The views of a scene show one set of named points, each view turned or mirrored, and shifted as a whole, with a little noise and some points left out.

Scene 1
View 1
bavas: [  1  24 -13 -10  18  -7 -21  -2   2   6 -21 -10   5  -1  51  -9   0  14
   2   5   2  26  -5  10  30  22 -18]
pigo: [ 24  14   3   4   9 -18 -25 -12  12 -14 -11   4  21 -10   9 -36  -6  28
   5  17 -10  31 -20  21   4  21 -23]
pagu: [  1   0 -19   1  -2 -21 -12 -12 -11 -22   4  11  12   1  46  25  28 -20
  15 -41  12  37  11  -4  26  26 -11]
bak: [ 19  16  -4   0  28 -16 -19   2 -10 -16 -23   3   4   8  38  -1  13   3
  -5 -25  -7  27 -16  11  26  19 -10]
Teni: [ -2  23 -13   3  21  12 -15   8   0   2 -24   5  -2 -17  37 -12  -1  10
  -3  10   1  15 -10  15  24  24 -19]
Gorug: [  0  12  -6   1  33  16 -14  13  -5 -16 -20  18  -7 -18  29  -5  12  -1
  -8  -4   1  10 -17  20  23  23 -14]
nunes: [ 21 -12   9  11  35  -7 -30   2 -20 -14 -20  26 -10  -8  11  10  27  -6
   3 -15  -6  19   4   8  26   7  -3]
suda: [ 10   8 -11  15  22   4 -15   5 -12 -25 -14  16  -3 -12  23   0  16  -1
  -7 -28  -3  26  -3  10  26  24 -12]
guro: [ -3  18  -7  -2  10   1 -13   5  11 -14 -10   9  15 -14  33 -10   7  -2
   1  -1   2  27 -10  26  16  29 -24]
lipa: [ -5  12 -13 -17  20  -7 -23  -6   2 -12  -4  -6   3  -1  46  -3  15  10
   2  -5   7  30   2  11  32  22 -13]
Vese: [  7   4 -17  -1  28  -1 -24  -7 -13 -25  -4   1 -10  -5  28  -7  16  20
  -8 -18   1  27   3   2  34  19  -6]
Negin: [ 18   6   0  15  24  -5 -34  -2 -13  19 -34   7  -9 -10  22  -3   3  15
   7  12  -9  25  16   2  31   6 -11]
lelag: [ 13  32   2  -8  25  -6 -10  13  15 -32 -18   0  22  -1  30 -27   2  10
 -15 -12 -11  28 -43  42  11  32 -25]
Vop: [ 23   8  10  15  23 -18 -26  10 -15  12 -42  16   3   3  34  20  16 -18
   9 -19 -12  29   8  11  29   9 -10]
ged: [ 19  -4   1  -2  33 -12 -27  -7 -17 -11 -16  15  -6  -3  24   1  19   5
   5  -5   0  12 -12   2  22  10  -5]
mepe: [ -8  21 -15   0  12  11  -9   8   7 -12 -12   8   7 -17  38  -8   6   1
  -2  -3   5  23  -9  20  22  31 -22]
femis: [ 17   7  14  -6  29 -11 -27   2   4  -5 -22  14   8  -8  19 -13   9   5
   5  16  -7  16 -19  25  13  13 -17]
kek: [ 26   1  18   4  26 -19 -39  -6   1  -4 -20  10   6  -5   5 -15   9  18
   5  14 -15  33   3  21  19   7 -14]
tamun: [  1   4  14   8  16   8 -38   1  17   9 -17  16   3 -30  -3 -23   3  20
   7  44  -8  31  21  32  20  13 -25]
foru: [ 17   2  10  12  28  -2 -34   4  -4  -1 -25  16  -4 -14   7  -8  10  11
   0   8 -12  28  10  19  25  10 -14]
Bamol: [ 14  15   1   0  37  -3 -19  14  -9 -17 -27   8  -2   2  35   1  15  -2
 -11 -22  -8  22 -16  21  30  18 -10]
View 2
Vop: [  0 -40   0  13 -11 -19 -26   8  30 -26   4 -34  35  -3  31 -19  -6   9
  -7  -6 -15  48 -20  16 -12  10  12]
Negin: [  1 -20  -2  13 -23 -29 -28  11  13 -37  21 -11  21   5  20 -16  18  20
 -13   1  -9  34  -6   6 -17   8  18]
lelag: [ 14 -35   6 -16   4  24  17  -1  21  -7  28 -41  22   4 -37 -31  17   5
   1   7   7  28 -22 -11  -8  10 -12]
foru: [  3 -16   3  12 -13 -15 -17  13   6 -24  28 -13  19   0  18 -13  12   2
 -12   7   1  28 -13   2  -5  -2   8]
nunes: [  0 -25   0  18 -17 -23 -20   7   1  -6  25 -30  29 -17  28  -1  -6  -1
  -1   3 -21  33 -20  17  -6   1  -1]
ged: [  4 -23   1   9 -19 -24 -11   4   3 -12  22 -35  25  -9   7  -3   4  17
   3   6 -27  27 -14  11 -14  15  -1]
Teni: [ -3 -27   1  -5 -20 -10  -6  -4  11 -27  32 -12  25   8 -20 -31  18  24
 -13 -13 -10  33  -6   3  -1  11   7]
pigo: [ 26 -11   5   7   1   6   0   9  13 -30  16 -25  11  11 -18 -14  27  16
  -6  12   8  -2  -8 -16 -17  -1  -8]
Vese: [ 18 -40 -13   4 -38 -19 -17   4  -5  -7  37 -28  20  -6   2 -15  15  17
  19  -7 -14  25 -12  -8  -7  14 -10]
Bamol: [ -1 -41  -1  -6 -15  -6  -6   1  15  -6  30 -37  30  -8   0 -22   5   5
   3   2 -11  49 -23   8 -10  16  -1]
Gorug: [ -8 -29   2  -3 -18  -7  -1  -5   3  -7  39 -19  30  -6 -15 -23   7   8
  -8  -9 -17  38 -13  11   3   6  -2]
suda: [  9 -44  -9  10 -24  -7 -16  -3   8  -5  30 -26  30 -11   2 -23   4   2
   4 -15 -14  34 -18   5  -2  -1 -12]
bavas: [  7 -36  -2  -9 -22 -15  -7   5  18 -32  21 -26  21  16 -13 -29  17  36
   1  -9  -9  30  -8  -8  -6  29  12]
lipa: [ 12 -39  -3  -7 -27 -16  -6   8   5 -19  24 -32  21   8  -3 -21   6  30
  16 -13 -11  23 -13 -13   9  29   4]
mepe: [  3 -37   0  -4 -18  -2  -3  -4  12 -21  27 -16  28   7 -20 -34   8  20
  -6 -25  -8  28 -11  -3  13   9   1]
kek: [ 13 -10   6  10  -5 -11 -11  20   8 -27  18 -25  13   3  18  -5  15   6
  -6  19   6  15 -14  -6 -12   3   6]
bak: [ 12 -44  -4  -1 -16  -8 -10   2  20 -11  18 -45  28  -5  -1 -20   7  13
  10   1 -14  39 -21   2 -17  19  -4]
tamun: [  2   4  12  10  -6 -10  -8  19  -3 -40  31   9  10  16  11 -15  19   9
 -25   1  17   8  -4 -11  15  -8  18]
guro: [  8 -32   3  -2 -10   4   2   0  14 -20  21 -23  26   7 -17 -27   4  17
  -3 -19  -4  19 -14  -8  14   7  -3]
View 3
femis: [ -4   2   9  21 -22  12  -2   5 -11  -2   5  -9   9  -9   3  26  -1  -3
   1   2  23  17  -5 -28   2 -10 -11]
pigo: [-13   8   4  40 -10  15   1 -15  -6  -3  20  -3  25  -5  17  22   5   2
  -1  -5  34  26  16 -16  -8   7   3]
bak: [  4   0  18  -4  -4   8   1  14  -1  -4   0 -10  34  -9 -14  25  34   9
  -8   4  27  24 -14 -30  10   3 -10]
mepe: [-18  -6   9   0  -3  -7   1 -12   1 -11   5  -5  10 -13 -18   1  15  -1
 -16  -7  22   0 -14 -17  11   0  -2]
tamun: [-15   5  -9  30 -22   4  -8  -6 -28 -13  41 -17   2  -6  14   3 -24  -4
  -4   5  26  -5  -8 -11 -12 -22  13]
guro: [-15   2  10   6   3   0  -2 -12  -1  -9   6  -1  10 -13 -11   8  11  -9
  -8  -7  19   7  -9 -16   8   6  -4]
ged: [ -2  -3  18  -5 -20  20   8  18 -21  -6   4  -2  15   3   4  23  24  13
  -6   4  30  20 -25 -32   1 -10 -16]
Vese: [-15   7  16  -7  -7   8   7  14 -19  -9  14  -7  28  11  -4   4  44  15
 -21   4  28  20 -23 -19   7  -3   1]
Teni: [-18 -13   7   6 -20  -5   4 -11   1 -10   5 -12  11 -10 -13   6  11  10
 -22  -7  28   3 -12 -22   9 -14   0]
suda: [ -2  -5   9  -2   5   4   5  14 -12  -9  10  -5  18   2 -17   3  38   8
  -3   6  39   6 -27 -18  13   2 -13]
lelag: [-12  10  11  38   0  -6  -2  -5  14   5  -9 -14  22 -11 -20  18  24 -13
  -3  -2  20  29  17 -22  22  14  -9]
foru: [  2  -1   0  14 -18   9  -4  16 -23  -9  27 -17  16  -3   1  14   4   8
   0  12  35   4 -18 -21  -3 -18  -1]
lipa: [-19  10  20 -17  -5   5   0   0 -10 -11   8  -4  25  -6  -5  12  25   1
 -24  -4   8  19 -18 -22   5   0   7]
Gorug: [-13  -8   9   9 -15  -3   6   8  -8  -6  -3 -10   0   0 -18   4  23   3
 -10   1  29   4 -21 -24  19 -11 -16]
Bamol: [  3  -2  14   2  -9   0  -1  22  -3  -2  -3 -17  22  -7 -23  18  31   4
  -7   9  26  16 -18 -30  18  -6 -14]
pagu: [  1   3  27 -49  27  20   3   6 -14 -18  10  20  28 -10 -10  13  39   1
  -3  -6  22  10 -41 -19   1  22 -13]
bavas: [-15  -2  16 -11 -17   0  -1 -11   2 -11   7 -10  30 -17  -8  18  13  11
 -29  -8  15  16  -8 -26   1  -7  11]
Vop: [ 25 -14  11 -22  -6  11  -7  23  -9 -11  14 -13  30 -24 -15  30  10  13
   4  10  35   3 -32 -33  -2 -11 -12]
View 4
Bamol: [ -7  -5 -15  -8   9  -6   6  21  43 -44  -3  12 -18  13   2  18   2  35
  -2  31 -19   3   6  10  13  16 -12]
kek: [  6   0   0 -19 -20  15  24   9   8 -26  -1   8 -17  34  -6  16  17  19
 -13  16   1  -3  13  24  -6  11 -17]
femis: [-10   7  -6 -19  -5   7  15   4  19 -18  -2   2 -20  24   3   7   3  25
  -8  13  -4  -7   4  16   1  15 -14]
nunes: [  8 -19  -6  -7  13  10  16  21  41 -36  11   3  -3  34   5  36  12  18
 -11  24  -3  13  13  29   1  25  -3]
foru: [  1  -9  -2 -13 -10   5  18   9  22 -37   7   5 -14  31  -1  23  21  19
 -15  14   1   0  14  14 -15   7  -8]
mepe: [-28 -15 -13  -9  -4 -15  -9  11  37 -23   3   5 -19   6  -3   0   7  26
   4  13   2  -4   8 -12   5  12   0]
pagu: [ -3 -44 -22   9  -4   3 -13  40  51 -11   8  12   1  25 -13   6   5  25
  20  29  13  26  21  11  39  45   3]
Teni: [-24 -17  -7 -15  -5 -10  -4   7  35 -27   2   9 -27   4   5   5   8  28
  -1  12  -2 -18   1  -5  -9   7  -1]
guro: [-26  -5 -14 -11  -7 -10  -4   9  27 -15   0   3 -17  11  -8  -3   5  23
   2  14   3   2  12  -7  12  16  -5]
Vese: [-10 -29   1 -12   0   0   1  31  31 -33  -6  23  -8   3 -14  27  17  12
   8  37  -3   1   7  15   9  17   0]
ged: [  0 -20  -3 -15   8  14  12  21  36 -22   2  10 -11  22   6  25   5  20
  -2  26  -4  -4   1  31   5  26  -5]
bavas: [-15 -22  -6  -9 -19  -1  -5  19  31 -23  -7  19 -26   7   1  -1   5  38
  12  20  -2 -23   0   5   0  12  -9]
suda: [ -7 -23 -15 -10   9  -8   3  22  44 -36   6  10 -15  10  -8  23  13  14
  -7  27  -7  17  14   3  13  20   2]
Negin: [  9 -32  -1  -9 -20  10  12  16  31 -36  10  15 -23  29   9  18  21  28
 -10  12   3 -15   6  17 -23   9  -7]
bak: [  0 -15 -17 -11  -2   2   5  26  38 -33  -6  19 -23  13  -4  12   1  33
   1  33 -16   3   7  15  21  23 -13]

In a view up to two points have been moved. Name them for each view, in the order of its rows, or write none.
view 1 | Vop, mepe
view 2 | Vese
view 3 | none
view 4 | femis, bavas
